Points on a hilly landscape, in no order, each with its height.
From any point a ball takes the steepest step (drop divided by distance) to one of its 3 nearest points. It stops when none of these is lower. Distance is the straight distance between rows; heights are no part of it.
Bak h=65.5: [141 171  94 159 116 146 154 143 104 157  77 132  80 173  72  89 176 181
 122 144 118 147 152 135 112  77 122 119 147 220 133 142 110 128 150 143
 109 146 152 153 107 103 128  41  74 113 175 133 150 157]
podim h=8.2: [168 101 121 173 127 119 126 146 165 141 144  77 107 130 173 163 184 118
 141 161 120 131  92 157 105  81 130  90 150  95 126 166 126  89  88 145
 162 100 151 131 136 172  93 117 130 123  97 140  70 111]
Tobe h=43.6: [129 152 169 111 104 160 126  89 116 112  70 205 128 133  91 122 150 120
 157  70 148 176 156 167 161 141 139 144  95 127 185 133 131 109 116 136
 113  97  37 168  71 105 114 125 151 141 168 117 203 212]
peb h=8.4: [ 74 110  87 140 117 126 124 108 130 112 170 133 188 113 151 157  73 107
 159  90 151 118 128 118 147 148 146 161 107  92 127 113 192 158 178 118
 130 131 122 107 145 128 127 159 128 127 121 155 151 101]
Vafek h=34.6: [ 73  66 148 159 126 121  94 155 168 107  97  51 140 146 177 168 116 104
 118 181  91  96  26 142  69 105  82 116 152  82  66 159  91  98 119 111
 188 155 142 120 145 142 135 148  98 193  68  97  61  88]
fud h=40.4: [142 108 133 167 122 145 130 186 127 156 119  93 115 109 153 128 184 125
 114 159 111 119  87 137 110 116 137  91 170 150 126 164 120  69  98 154
 123 110 152 112 135 111 107 122 103  89 102 157  84 136]
mevu h=19.1: [109  91 139 149 144 144 104 159 160 140 125  90 124 102 170 150 156 114
 139 173 106  99  69 153 136  94 121 107 167 107 111 163 111 101 104 127
 182 112 143  89 155 143 113 140  94 112  94 134  59 135]
balo h=44.9: [110 105 161  98 146 146  89 132 146 108 140 186 141  90 112 119 109 101
 141 128 186 103 119 166 164  99 145 125 136 114 168 134 148 113 128 120
 163  72 112 106 121 103  68 168 161 100 112 128 125 169]
fite h=60.7: [122 125 113 107 125 155 151 120  93 114 115 164 148 149  81 112 106 184
 115  91 124 136 155 136 157 168 104 193 116 125 120  84  98 163 130 113
  98 167 116 163 130 133 196 108 101 171 163 145 182 177]
kog h=18.8: [121 102  95 143 139 119 126 128 167  74 188  80 135 125 136 142 104 130
 124 125 105  97  98  91  83 168 117 149 144  84  82 112 166 143 151 113
 135 134 139 141 151 160 135 146 149 177 121  99  75  47]
fime h=28.9: [ 84 101 102  67 135 136 149  61  75 128 114 174 192 113 124 162  67 136
 127  21  96 144 156 111 143 170 103 211  89 116 101  64 132 151 157 109
  94 155 129 110 178 138 182 166 120 165 153 151 206 109]
vafi h=52.9: [182 139 133 165 144 154 129 167 126 184 113 110  68 128 131 123 197 116
 130 171  95 136 104 154 115  95 137  80 159 162 138 171 102  74 105 154
 129  79 159 118 125 118  86  99 123  81 134 175  93 127]
los h=27.2: [106  85 119 155 120 119  98 141 202 134 157  60 139 132 151 165 104 110
 163 171 112 109  61 150  93  88 116 109 138  86  85 131 134 128 127 124
 191 136 141 101 138 153 101 139 102 163  85 117  52  82]
pigup h=29.0: [ 95 131 118  96 130 140 126  86 107 118 131 188 167 121 148 151  74 100
 144  82 139 131 168 109 146 130 146 147  85  95 157  86 129 168 142 131
 110 128 106  99 142  95 134 153 142 130 125 125 192 152]
feg h=33.5: [124 125 131  52 122 131 107  38  93 100 124 210 185 148 142 137  60  98
 134  94 111 154 168  81 183 126 140 150 111  98 128  50 107 135 150 127
  92 142 105  92 121  88 181 140 138 124 137 117 191 134]
sedil h=14.6: [ 93 110 119 109 152 105  99 135 179 123 165 133 149  85 114 168  98 107
 167 152 146  97 127 145 139 112 146 121 142  88 142 135 153 144 150 115
 168 109 127  86 143 129  88 143 106 118 115 148 107 116]
Bafid h=31.3: [ 88 126 137 118 130 131 115 157 117 136 156 158 144 116 109 120  73 164
 136 155 164  85 132  86 135 153 120 137 143 119 116 120 131 133 123  90
 116 126 138  89 117 127 131 141 100 105 108 112 134 123]
modaf h=59.9: [141 135 178 114 141 149 107 128 101 143  78 187  89 117 100  63 147 134
 118 127 156 133 149 155 189 121 161  92 138 158 171 184 118 105 119 142
 131  68 102 152  74  74  99 132 171 103 162 128 159 184]
Bugut h=21.3: [112 127 117 132 122 112 116 141 125 134 172 134 163 126 122 141  82 155
 133 121 151 109 134 116 133 163 146 150 126 109 127 117 178 153 131 115
 109 139 137 119 148 122 130 151 120 116 112 135 148 101]
sarog h=16.4: [143 133  97 147 163 165 105 131 185 115 146 131 135 100 125 131 163  85
 144 158 149 114 106 172 154 111 138 123 125  98 163 145 180 107 129 155
 177  96 133 111 119 181  77 135 143 127 106 169 105 107]
kat h=38.9: [153 156 162 131 135 140 121 138 118 155 113 174  97 121  96  92 163 124
 131 108 143 157 163 171 174 113 147 129 110 171 176 175 105 131 139 139
  94  83 111 155  87  97 122  93 126 110 184 153 171 188]
limu h=43.0: [125 150 109 133 119 132 171 143 118 126 121 103 121 147 106 102 111 167
  98 122 131 123 151 106 126 163 111 163 123 143 134 120 114 180 139 120
 112 161 152 179 126 129 144  86 112 165 149 130 147 123]
revi h=27.3: [100  98 109 161 129 129 104 122 187 128 166 106 162 124 151 171  98  86
 179 121 151 116  93 151 147 118 138 153 103  72 134 114 187 154 181 137
 164 129 108 117 137 156 111 154 148 146 107 148 117  95]
Gib h=19.5: [ 92 112  68 144 122 112 129 108 155 102 176  86 187 115 131 161 105  99
 154  96 137 101 100 123 137 140 145 128 129  93  93 112 194 160 187 126
 152 154 122 109 150 148 123 150 141 168 115 132 115  68]
Nivu h=76.2: [160  99 197 107 124 147 122 120  75 161  94 166  48 139  98  67 167 146
 114 137 132 126 121 150 197  94 154  87 147 196 150 198  89  60 134 172
 149  47 129 135 115  64 123 114 175  82 164 133 135 198]
zav h=22.8: [112 117 102 154 137 110 114 156 181 122 160  54 109 135 152 136 131 115
 133 166 126 112 108 136  95 111 121  97 133  97 104 138 161 130 124 113
 127 144 130 132 141 172 103 127 112 136  90 127  59  85]
Dupu h=47.5: [ 97 104 173  98 125 117 108 111  95 183 125 157 134 118 142 111  96 144
 121 191 130 109  96 102 128 136 129  87 178 111 135 129  83 119 102 106
 125 112 130  80 139  99 133 158 112  83  67 110 114 150]
Ruvar h=27.4: [147 173 114 163 111 131 125 173 142 144 138  92 123 147 141 119 157 149
 136 139 135 149 144 129  97 124 137 120 146 143 143 142 117 123 127 141
 121 134 157 149 116 136  92 119 114 100 119 146 112 117]
gur h=31.2: [ 75  70 128 141 132 127  93 142 179 108 152  51 129 135 160 147 126 114
 116 173 107  92  85 131  71 117 103 122 164  73  50 143 134 108 121 108
 166 166 168 107 139 149 121 143 103 161  95  86  20  72]
Vil h=34.9: [ 97  96 114 170 132 105 108 128 172  76 154  37 131 143 181 157 113  79
  97 159 130 106  85 111  74 128  96 108 113  86  89 140 135 104 117 118
 185 163 169 147 133 162 118 145 149 180  96  88  13  79]
bot h=50.9: [103 115 129  85  98 151 136  63  63  82  91 208 194 125 117 148  56 116
 115  33 112 172 141 116 141 134 124 170 105 118 143  89  89 147 122 117
  97 157  66 104 135 109 180 158 135 161 145 106 221 189]
Bime h=15.1: [103 107  98 157 126  99 122 122 197  90 157  51 142 149 156 161  93 113
 131 140 134 106  92 135  93 149 118 131 127  85  93 122 160 148 152 111
 169 172 129 137 141 180 117 118 136 181 102 104  71  60]
zeg h=46.7: [130 148 158 120 130 121 114 151 107 138 133 162 107 121 125 114 113 152
 144 153 161 115 135 133 164 125 146 111 132 137 158 157  88 132 132 111
 127  97 110 109 127  92 110 146 134  78 102 107 138 175]
Dipu h=4.9: [139 109 100 169 117  82 162 121 163  98 174  38 156 132 171 166 117 100
 136 104 117 103 102 115  98 141 130 138  83  98 103 109 155 159 146 141
 150 190 151 147 157 183 138 136 164 178 127 107  94  44]
Tari h=38.4: [ 95 139 143 126 120 106 136 165 124 157 144 137 111 123 136 122 107 165
 106 158 122 102 115  91  93 164 110 130 168 127  92 138 122 120 122 109
 114 125 160 109 142 117 143 127 110 116 103 103  77 127]
getu h=63.7: [181 140  99 150  85 132 130 110 170 109 121 118 154 122 146 152 174  95
 154  72 119 193 143 158 147 134 131 145  73 128 150 123 164 171 134 166
 106 137 101 163 144 186 126 126 129 169 149 176 168  98]
Dugof h=38.1: [162 159  94 161 110 108 174 147 133 122 135  74 108 156 142 132 158 134
 108 134 115 146 147 101  71 114  99 133 115 150  89 110 132 137  84 124
  97 183 174 162 126 153 149 122 134 152 164 101 105  61]
sosip h=7.1: [114 109 124 156 156 159 101 144 188 129 154 124 138 121 117 155  86  89
 161 156 145  92  88 170 138 102 139 122 143  81 130 152 145 125 158 132
 186  96 120  69 138 148  72 143 122 126 115 138  94 123]
tefif h=39.9: [117 142 157  87 139 123 132 157 119 122 141 145 116 109 131  89  84 160
 119 124 118 105 152  93 111 190 101 165 168 140 114 131 135 172 115  95
  91 138 158 129 116 117 165 128 114 134 132 119 104 128]
rom h=72.1: [176 159 172  84 145 150  78  90  84  99  75 208 111 123 120  94  94 107
 139 112 134 164 149 119 170  90 152  79 121 114 183 148 113  71 120 128
 148  69  14 161  67  46 131 131 212 123 163  76 179 188]
Furep h=30.1: [122 112 161 161 120 119 113 155 127 169 109 102 121 131 133 139 159 150
 130 174 105 115  95 129 136 115 135 106 171 126 113 163  93  86  94 120
 133  99 154 108 134 108 107 144  95  90  86 140  88 132]
susi h=17.6: [145 133  95 161 130 129 121 161 198 122 160  61 122 144 153 167 166 113
 152 159 136 125 118 144 119 104 130 100 100  78 126 142 151 111 118 139
 158 134 150 134 140 176 109 138 136 129 114 153  70  95]
vez h=12.0: [129 129  98  94 131 163 173 142 105  93 146 143 146 145 115 136  75 168
 120  88 101 132 145 119 134 220  93 212 102 145  89  93 153 192 148  97
 115 150 129 160 174 138 148 130 137 165 164 131 141 117]
zom h=49.2: [115 135 140  88 128 105 110 103  77 128 118 188 152 114 105 130  88 160
 101 119 142 121 161 116 166 163 143 133 116 113 160 101  97 146 140 112
 107 141  80 130 131 110 159 144 142 116 136 103 200 178]
bubev h=4.5: [ 97 111 122  65 137 145 161  89  71 110 117 193 187 109  91 139  65 145
  99  61  88 119 154 104 173 193  78 219 122 133  79  57 125 174 128  99
 109 140 103 115 150 142 184 147 143 164 150 134 192 139]
subo h=45.0: [113 109 187  80 139 100 102 112  78 174 124 151 105 112 137 107 112 168
 117 191 138 107 115  87 147 144 137  79 192 156 108 145  65 133 101  97
 109 119 121  99 129  81 130 149 132  86  87  96 143 177]
zuso h=24.0: [185 143  69 145 124  96 169 119 168 118 143  65 130 134 170 137 170 125
 123 120 133 169 144 130  91 120 115 127  62 137 110 127 153 150 109 150
 123 168 142 145 142 167 129 124 142 154 153 129  97  66]
lav h=49.0: [107 118 151 108  87 140 147  82  99 118 101 194 192 128 115 147 116 155
 122  52 125 163 157 162 165 156 134 159  93 114 157  92 135 141 146 131
  83 129  75 153 115 115 135 152 111 154 146 150 196 182]
gazo h=77.5: [140 137 140 149 111 130 149 153 100 187  78 143  76 145  83  92 144 162
 105 128 131 126 127 135 142 110 138 104 160 189 131 166  82 104 149 137
 118 114 165 135 130  84 126  56  97  78 170 129 161 171]
kuf h=35.4: [117 147 143 107 107 138  94 110  79 132 108 181 136 133  91  99 115 138
 132 111 152 140 161 144 171 104 146 105 111 139 168 127  90 121 133 142
 115 109  65 138  91  64 136 146 156 105 134 127 192 193]
mapa h=21.6: [ 70 100  89 146 122 109  96 138 188 100 160  76 157 139 125 198  85 102
 149 137 139  79  93 153 115 101 129 127 128  57  72 136 159 162 167 128
 196 169 128  95 153 149  96 101 119 173  96  92  85  83]
nep h=42.8: [ 66  83 164  96 140 100 114 121 130 148 152 109 131 114 144 132  80 137
 113 170 118  78  84  97 104 146 119 124 173 107  94 133 104 121  94  83
 143 145 160  87 150 122 131 158 101 122  88 110  82 125]
rifev h=39.8: [ 97  60 166 186 118 129 118 163 179 129  83  34 131 127 176 174 172 114
 105 176  64 141  36 157  73  47 101 123 155  96  83 145  96  68  98 144
 198 143 148 122 150 138 108 124 102 171  84 138  34  82]
Sotol h=31.4: [236 158  85 153 162 122 164 115 169 140 136  76 110 141 166 139 197  82
 167 174 119 162 137 135  83  64 140  75  97 153 122 129 159 131  86 144
 148 136 176 106 129 164 112 113 159 124 112 148  90  89]
suru h=39.5: [175 192 103 154 116 140 132 142 147 123 118 103 110 151 130 136 176 143
 121 132 137 166 161 142 100 107 138 132 108 164 152 152 142 132 134 138
 102 127 141 163 121 153 120  91 100 124 144 150 154 118]
Tal h=41.2: [ 92 126 120 113  95 137 145  89  81 115 122 178 194 110 106 180  88 137
 135  49 112 159 162 138 156 169 120 186 101 113 130  95 133 151 142 125
  91 154  99 141 146 141 165 170 114 165 164 158 203 144]
Gike h=5.5: [162 141  93 164 135 110 145 142 158 135 155  90 133 130 170 159 192 107
 141 142 133 153 140 126  93 116 141 107 113 134 144 123 144 118 109 153
 123 116 163 158 127 161 115 110 123 136 109 140 122  91]
fuzot h=36.9: [126 132 165 100 121 116  96 116  94 145 124 147 110 124 120 100  81 151
 136 152 122 134 141  92 147 146 142 126 139 156 144 112  92 124 121 109
 101 120 116 115 106  77 147 146 143  98 125  95 158 185]
Veked h=38.3: [155 158 166 137 129 144  99 132 144 139 118 164  85 120 101 100 188  98
 138 134 157 121 128 193 149 144 149 121 112 144 175 156 150 102  88 176
 127  59 118 144  97 149  87 111 129 118 148 175 149 125]
Tar h=69.0: [129 120 176 129 120 121 114 127  79 157  80 160  87 141 119  70 118 178
 111 153 128 117 144 119 200  95 135  85 128 187 141 174  47 103 144 128
 112  80 144 109 106  69 142  97 143  78 146  93 143 208]
Zif h=30.4: [113  94  83 148 109  86 155  91 156  91 181  82 191 144 137 175 101 118
 159  51 113 116 121 104 130 164 133 142  92 103  80  98 194 156 191 149
 138 170 118 130 181 178 120 145 160 201 130 154 110  48]
Retun h=61.3: [140 123 180 113 150 150 127 144 107 162 129 156  92 108 122  89 155 138
 140 153 144 100 123 168 178 119 149 101 165 163 155 153 116  77 132 148
 143  68 122 115 107 100  92 155 151  64 109 141 125 157]
Rovo h=37.0: [125 129  98 148 127 107 158 130 158  99 143  57 106 138 166 127 124 103
  78 150 127 127 111  94  37 136  98 119 117 129  72 110 138 119 122 120
 144 173 165 174 119 143 127 147 147 164 128  70  63  65]
leb h=25.8: [163 126 152 162 164 156 116 139 169 125 130 126  95 105 118 111 192 107
 118 158 142  99  93 190 152 151 133  99 152 126 159 154 142  86 103 161
 163  66 139  98 137 161  77 141 122 101 108 177  83 131]
bez h=28.4: [189 158 107 157 142 147 114 129 163 112 123 115 104 129 118 117 199  96
 155 105 123 171 155 144 130 108 134 121 102 128 170 162 160 127 122 150
 133 111 130 134 118 165 116 114 131 148 138 175 117 111]
Fotu h=9.8: [113 127 154 111 101 133 131 117 111 138 114 173 116 132  96 104 136 166
 121  84 148 145 170 169 155 119 141 139 100 140 189 136 122 155 120 155
 104 134  86 156  89 101 133  98 123 120 153 133 196 206]
dudu h=48.5: [109 119 173  82 150 115 116 121  88 164 110 165 106 123 128  97  88 148
  90 207 113  95 132  75 126 193 129 120 183 131 103 114  87 134 127  94
 102 128 143 105 141  90 160 129 136 107 104  82 117 156]
Ginod h=44.7: [115 146 118 147 124 108 149 161 138 166 113  86 107 141 150 120 152 145
  93 154 117 127 132 111  40 121 115 103 163 176  96 151 127  85  82 121
 127 140 172 165 132 133 121 113 105 116 112 110  78  78]
zosad h=39.7: [109 118 173 129 124 110 129 150  89 182 114 132 103 111 128 121 151 154
 102 168 109 124 104 130 119 133 120 112 188 166 108 139 106  89  95 125
 120 101 163 102 123  73 128 120 101  60  81 122  93 143]
Zaso h=33.0: [146 133 160 153 125 128 117 156 143 130 156 163 123 108 120 114 136 130
 142 135 160 118 139 149 155 120 134 140 122 119 168 162 148 139 132 143
 135  78 130 121 133 131  96 149 121  93 112 145 135 138]
nim h=19.9: [171 130  96 143 155 120 153 132 155 138 126  54  96 136 172 141 211  95
 135 174 104 124  74 138  81  55 130  64 147 144 100 146 118  87  80 141
 159 138 171 112 131 129  96 126 127 107 106 139  71  98]
Rato h=61.0: [157 182 146 160 110 140 147 132 123 156  87 139  87 160  68 114 178 153
 133  83 130 166 150 176 153 106 134 142  99 154 178 146 116 152 149 142
 101 129 117 167 100 140 138  57  84 157 162 150 170 179]
mome h=30.0: [106 141 119 107 134 134 162 145 124 138 150 146 149 115  93 130  64 196
 122 110 120 116 160  97 114 191  88 180 114 129 117 105 126 173 134  98
 118 166 132 139 143 133 169 130 116 152 142 128 158 132]
dibov h=32.7: [140 148  92 151 126 116 129 146 139 133 148  86 127 148 147 123 149 130
 131 136 151 116 126 100  88 152 116 137 118 129 109 132 165 145 136 128
 130 162 146 125 144 165 155 134 123 149 107 117  86  87]
rodi h=36.8: [137 150 115 130 113 116 130 142 126 141 146 136 132 126 113 134 132 191
 136 117 134 130 151 123 125 147 117 141 132 133 146 103 135 168 115 125
  87 138 124 138 146 157 138 112 123 137 136 141 138 123]
kot h=47.0: [154 116 156  69 153 133  86 107 101 135 124 205 134 127 133 113  92 104
 136 153 172 130 121 114 190  95 167  86 136 112 170 134 102  91 124 124
 130  81  69  92 117  87 111 149 174  93 127 108 144 177]
Povi h=26.0: [ 92 137 138  69 149 129 100  89 102 120 133 190 168 114 126 140  58  96
 129 132 143 116 148  70 160 119 148 129 131  96 152  98 122 125 145 102
 107 133 119  68 131  81 134 154 141  91 133 107 150 134]
keto h=13.6: [104 123 144  38 135 120 107  89  96 133 140 183 135 115 112  95  54 135
 115 151 129 107 159  49 142 163 126 129 153 110 125 100 122 179 122  88
 114 145 131  75 131 105 156 138 149 115 130  89 170 140]
sez h=62.7: [187 127 134 150 172 159 145 138 125 166 112  80  69 117 135 114 226  99
 135 159  93 137  58 178 116 102 155  81 165 141 115 167 116  61  93 180
 179  54 164  98 157 129  74 100  97 101 108 203  63 106]
supit h=32.4: [154 124 143  64 157 151 162 142 114 104 130 151 150 102  82 103 100 175
 116 125  89 123 159  96 126 216  86 222 143 156  73  92 116 188 145  93
 114 143 149 152 115 122 184  94 137 164 140 100 117 164]
magos h=15.7: [151 135 152  54 129 121  94  56  81  97 109 207 159 123 149 121  81  96
 137 109 132 143 156  74 152 105 153 116 114 112 160  96  99 117 154 112
 106 126  62 116 109  62 157 143 169 115 152  95 201 155]
tob h=7.9: [133 174  82 142  95 136 177 153 119 110 107  98 108 168 115 112 163 167
 126 119 118 177 139 103  82 120 105 130 104 156 137 120 104 151 130 145
  94 162 138 170 124 152 146  80 114 138 163 148 135 139]
konol h=43.9: [164 134  80 154 143 110 165 119 155 110 124  41 101 165 176 132 170  82
 101 161 111 156 102 117  39  83 109  98 117 133  74 112 140  82  88 145
 146 184 180 143 136 156 136 153 142 144 119  95  71  58]
Nugo h=65.4: [123 147 172 133 128 148 130 116 133 122 110 161 158 106 112 128 174 101
 134  54 130 170 151 210 148 157 150 150  96 124 186 114 172 138 124 156
 112 107  86 150  84 146 126 127 130 134 177 170 185 159]
zed h=25.6: [117 131 146  50 135 128  86  85  86 119 110 185 114 128 126  86  76 131
 112 176 133 102 129  58 166 134 149  70 167 125 141 100  61 123 126 108
 110 132 107  59 133  91 153 152 153  90 107  85 148 177]
Nizov h=44.1: [100 149 152  92 127 111 130 137 101 158 110 150 105 129 100  95  81 172
 111 156 135 106 149  80 122 172 108 143 151 180 126 125  93 152 120 105
  97 132 145 134 114 119 182 131 126  72 133 105 160 181]
bel h=14.4: [101 126 137 104 122 116 118 121 123 117 140 166 162 115 123 134 101 110
 162  97 166 134 152 147 173 138 144 128 101 117 164 109 137 143 164 133
 110 116  97 111 127 106 110 171 124 112 122 141 186 154]
fofun h=37.8: [186 168  99 158 140 127 144 119 139 164 109  70  68 136 142 131 231 107
 120 163  83 166 112 117  83  84 137  58 116 175 105 153 111  89  84 127
 142 138 165 134 122 127 110 108 116 104 129 153 110 118]
Zasug h=52.2: [195 142  98 150 143 131 132 138 156 138 110  89  78 120 149 120 223  93
 142 143 122 142 120 167  99 107 129  78 146 156 133 156 134  93 100 165
 132 103 158 136 114 147  88 101 147  98 140 171  96 112]
sudu h=56.6: [150 144 165 104 130 128 100 128  91 154  84 194  84 126 108  57 130 133
 126 146 150 103 149 115 176 102 161  81 123 167 176 158  84  71 134 137
 137  90  84 132  94  75 134 119 168  93 136 100 167 208]
soka h=58.9: [174 161 106 146 136 138 146 159 128 165  96  79  55 145 124 128 218 157
 135 136  98 162 135 143  87  73 123  86 123 178 110 155 101 103 131 157
 113 120 154 136 122 116 110  78 111  97 153 150 121 122]
Lugir h=16.3: [ 97  95 132 148 143 128 100 164 133 144 170 135 155 117 141 141  87 125
 155 180 128  76  99 128 122 111 128 113 177  89 129 140 122 118 137 128
 147 116 129  73 143 136 101 143 103 106  74 125  88 137]
Munis h=26.8: [112  98 133 125 124 124 123 149 140 105 145  87 128 124 145 114 107 114
  88 157 116  94 108 102  68 162 101 150 165 105  68 131 147 110 132 103
 153 140 169 168 138 150 149 133 113 149 125  88  33  69]
degi h=22.6: [ 82 133 115  98 114 126 119 104 115  98 171 170 156 114 126 144  45 115
 130  98 140 106 147 100 164 167 116 161 127 100 125  87 148 170 161 108
 112 145 110  95 136 150 128 158 140 123 127 127 167 101]
domut h=20.0: [146 135  99 168 130 123 116 141 149 130 158 112 133 102 148 143 166 103
 153 116 137 149 139 161 139 120 137 131 119 115 148 147 167 139 152 141
 141 126 126 132 127 167 100 145 130 123 131 175 122 100]
mipob h=51.0: [127 145 127 136 108 135 164 149  99 138  87 137 101 153  62  92 141 201
 118 114 141 117 152 120 145 125 143 155 136 184 135 106  92 170 148 123
  89 145 129 165 102 125 170  48  81 118 168 116 167 174]
Zazup h=31.7: [106 111 123 137 133  93 129 151 140 112 115  62 110 155 178 143 117 111
  90 171 123 111 104 101  64 127 113 135 160 101  65 108 112 118 113 101
 143 161 170 149 126 125 131 105 143 148 102  70  60  70]
Vinit h=34.4: [134 128 102 139 123 129 159 154 125 100 162  92 148 145 128  98 102 159
 114 106 133 132 156 112  85 151  77 176 116 135  92 102 142 159 140 118
  83 145 153 178 127 161 153 119 118 157 137 123  97  87]
sele h=42.4: [ 94  76  68 126 128 122 139  95 142 102 179 119 187 110 143 184  70 124
 135  70 126 125 123 117 116 177 124 171 119 100  83  97 217 148 175 110
 125 155 123 122 189 167 130 150 115 153 152 142 141  48]
laz h=75.9: [134 140 159 143 140 150 111 165 100 168  95 156  68 125 127  97 156 152
 125 168 112 119 116 158 175 108 133  96 158 180 154 180  83  84 105 140
 118  79 151 131 118  97 112  95 108  70 137 150 142 142]
Puf h=57.0: [197 183  80 146 119 141 170 130 136 137 126  63  75 162 145 131 194 109
 130 137  89 182 131 103  70  93 132  77  94 178 121 115 139 108  88 140
 121 173 169 155 130 150 134  99 114 123 157 137 128  96]
gol h=44.0: [140 139 108 169 148  85 186 101 152  65 166  40 104 160 163 135 143  58
  87 135 123 132 127  85  76 129 109 131  79 115  67 100 164 131 105 143
 165 199 173 159 147 166 148 159 181 188 123  79  79  53]
rade h=35.1: [104  99 134  87 156 118 100 113 128 120 137 184 146 111 111 144  76  71
 146 156 152 123 131 100 171  76 163 123 140  67 171 110 118  98 149 122
 140 106 107  59 137  90  97 166 145 101  98 109 139 147]
Daz h=32.0: [131 130 179 136  96 139 138 115  86 107  79 194 123 131  75 103 153 131
 116  65 127 177 157 161 159 117 158 152  82 155 182 129 125 134 132 112
 130 107  51 168  80  93 162 107 153 145 175 100 214 220]
Zava h=20.1: [128 131  93 143 105 101 169 131 148 114 174  66 150 158 156 156 114 118
 105 106 120 131 131 100  93 162  87 156 110 139  86  90 154 153 155 106
 136 170 151 173 147 176 163 129 138 175 145 130  97  56]
geg h=18.3: [ 88  98 113 107 153 111 118 114 142 123 174 145 165 106 129 161  57 110
 159 108 153  91 119 113 136 127 131 139 135  73 107 127 151 164 157 125
 149 136 123  73 155 118 109 164 124 128  98 121 125 110]
liki h=57.9: [159 153 125 170 122 134 138 135 133 123 106 150 150 101 119 148 183 126
 134  68 117 179 165 165 142 141 116 164  81 142 167 136 165 151 123 147
  89 142 104 158 118 151 137 116 104 150 140 175 189 144]
gobam h=57.2: [142 123 162  73 144 156  91  99 112 116  86 190 128  98 100  86 125  93
 133 124 176 111 138 144 182 120 156  94 125 130 204 142 123  78 106 133
 146  58  72 125  93  77 106 155 179 109 121 129 147 162]
Tozo h=42.1: [118 134 177 157  94 162 157 109  83  98  63 189 157 136  96 136 156 147
 121  35 120 168 139 197 167 124 132 161  97 156 164 134 127 142 126 143
  99 116  52 165 102 116 156 119 115 151 152 133 200 204]
bezuv h=51.3: [111 137 104 131  94 125 134 129  99 126 120 154 162 127 122 134 125 168
 122  98 122 129 163 141 151 152 124 202 104 135 142  89 134 155 138 131
  99 154  92 156 122 137 159 129 115 140 162 149 182 125]
Zodu h=39.4: [133 144 110 143 105 154 161 144  90 110  92 136 113 159  71 106 166 166
 110  87 137 139 150 143 111 109 119 159 114 174 145  94  93 174 139 135
  90 175 138 179 103 140 171  47  65 140 176 140 174 169]
lik h=49.7: [121 154 128 138 118 137 146 141 119 147 132 148 163 131 115 126 148 135
 134  79 139 147 162 134 143 135 127 161 118 124 151 145 157 143 136 141
 101 112 102 142 124 148 114 136 123 128 140 153 179 128]

Call two points neighbours if one is among the 3 nearest of the other. Go from one point of each pair to the other, from neighbour to neighbour, staying as low as possible. Name the highest point that can't be avoided.
peb, tob: suru
bel, magos: pigup
podim, Gike: susi
Gike, peb: mevu
Dipu, podim: mapa
keto, magos: Povi
sosip, peb: geg

Where does a ball stop that starts at each point below?
laz: podim
gur: Dipu
Vafek: Dipu
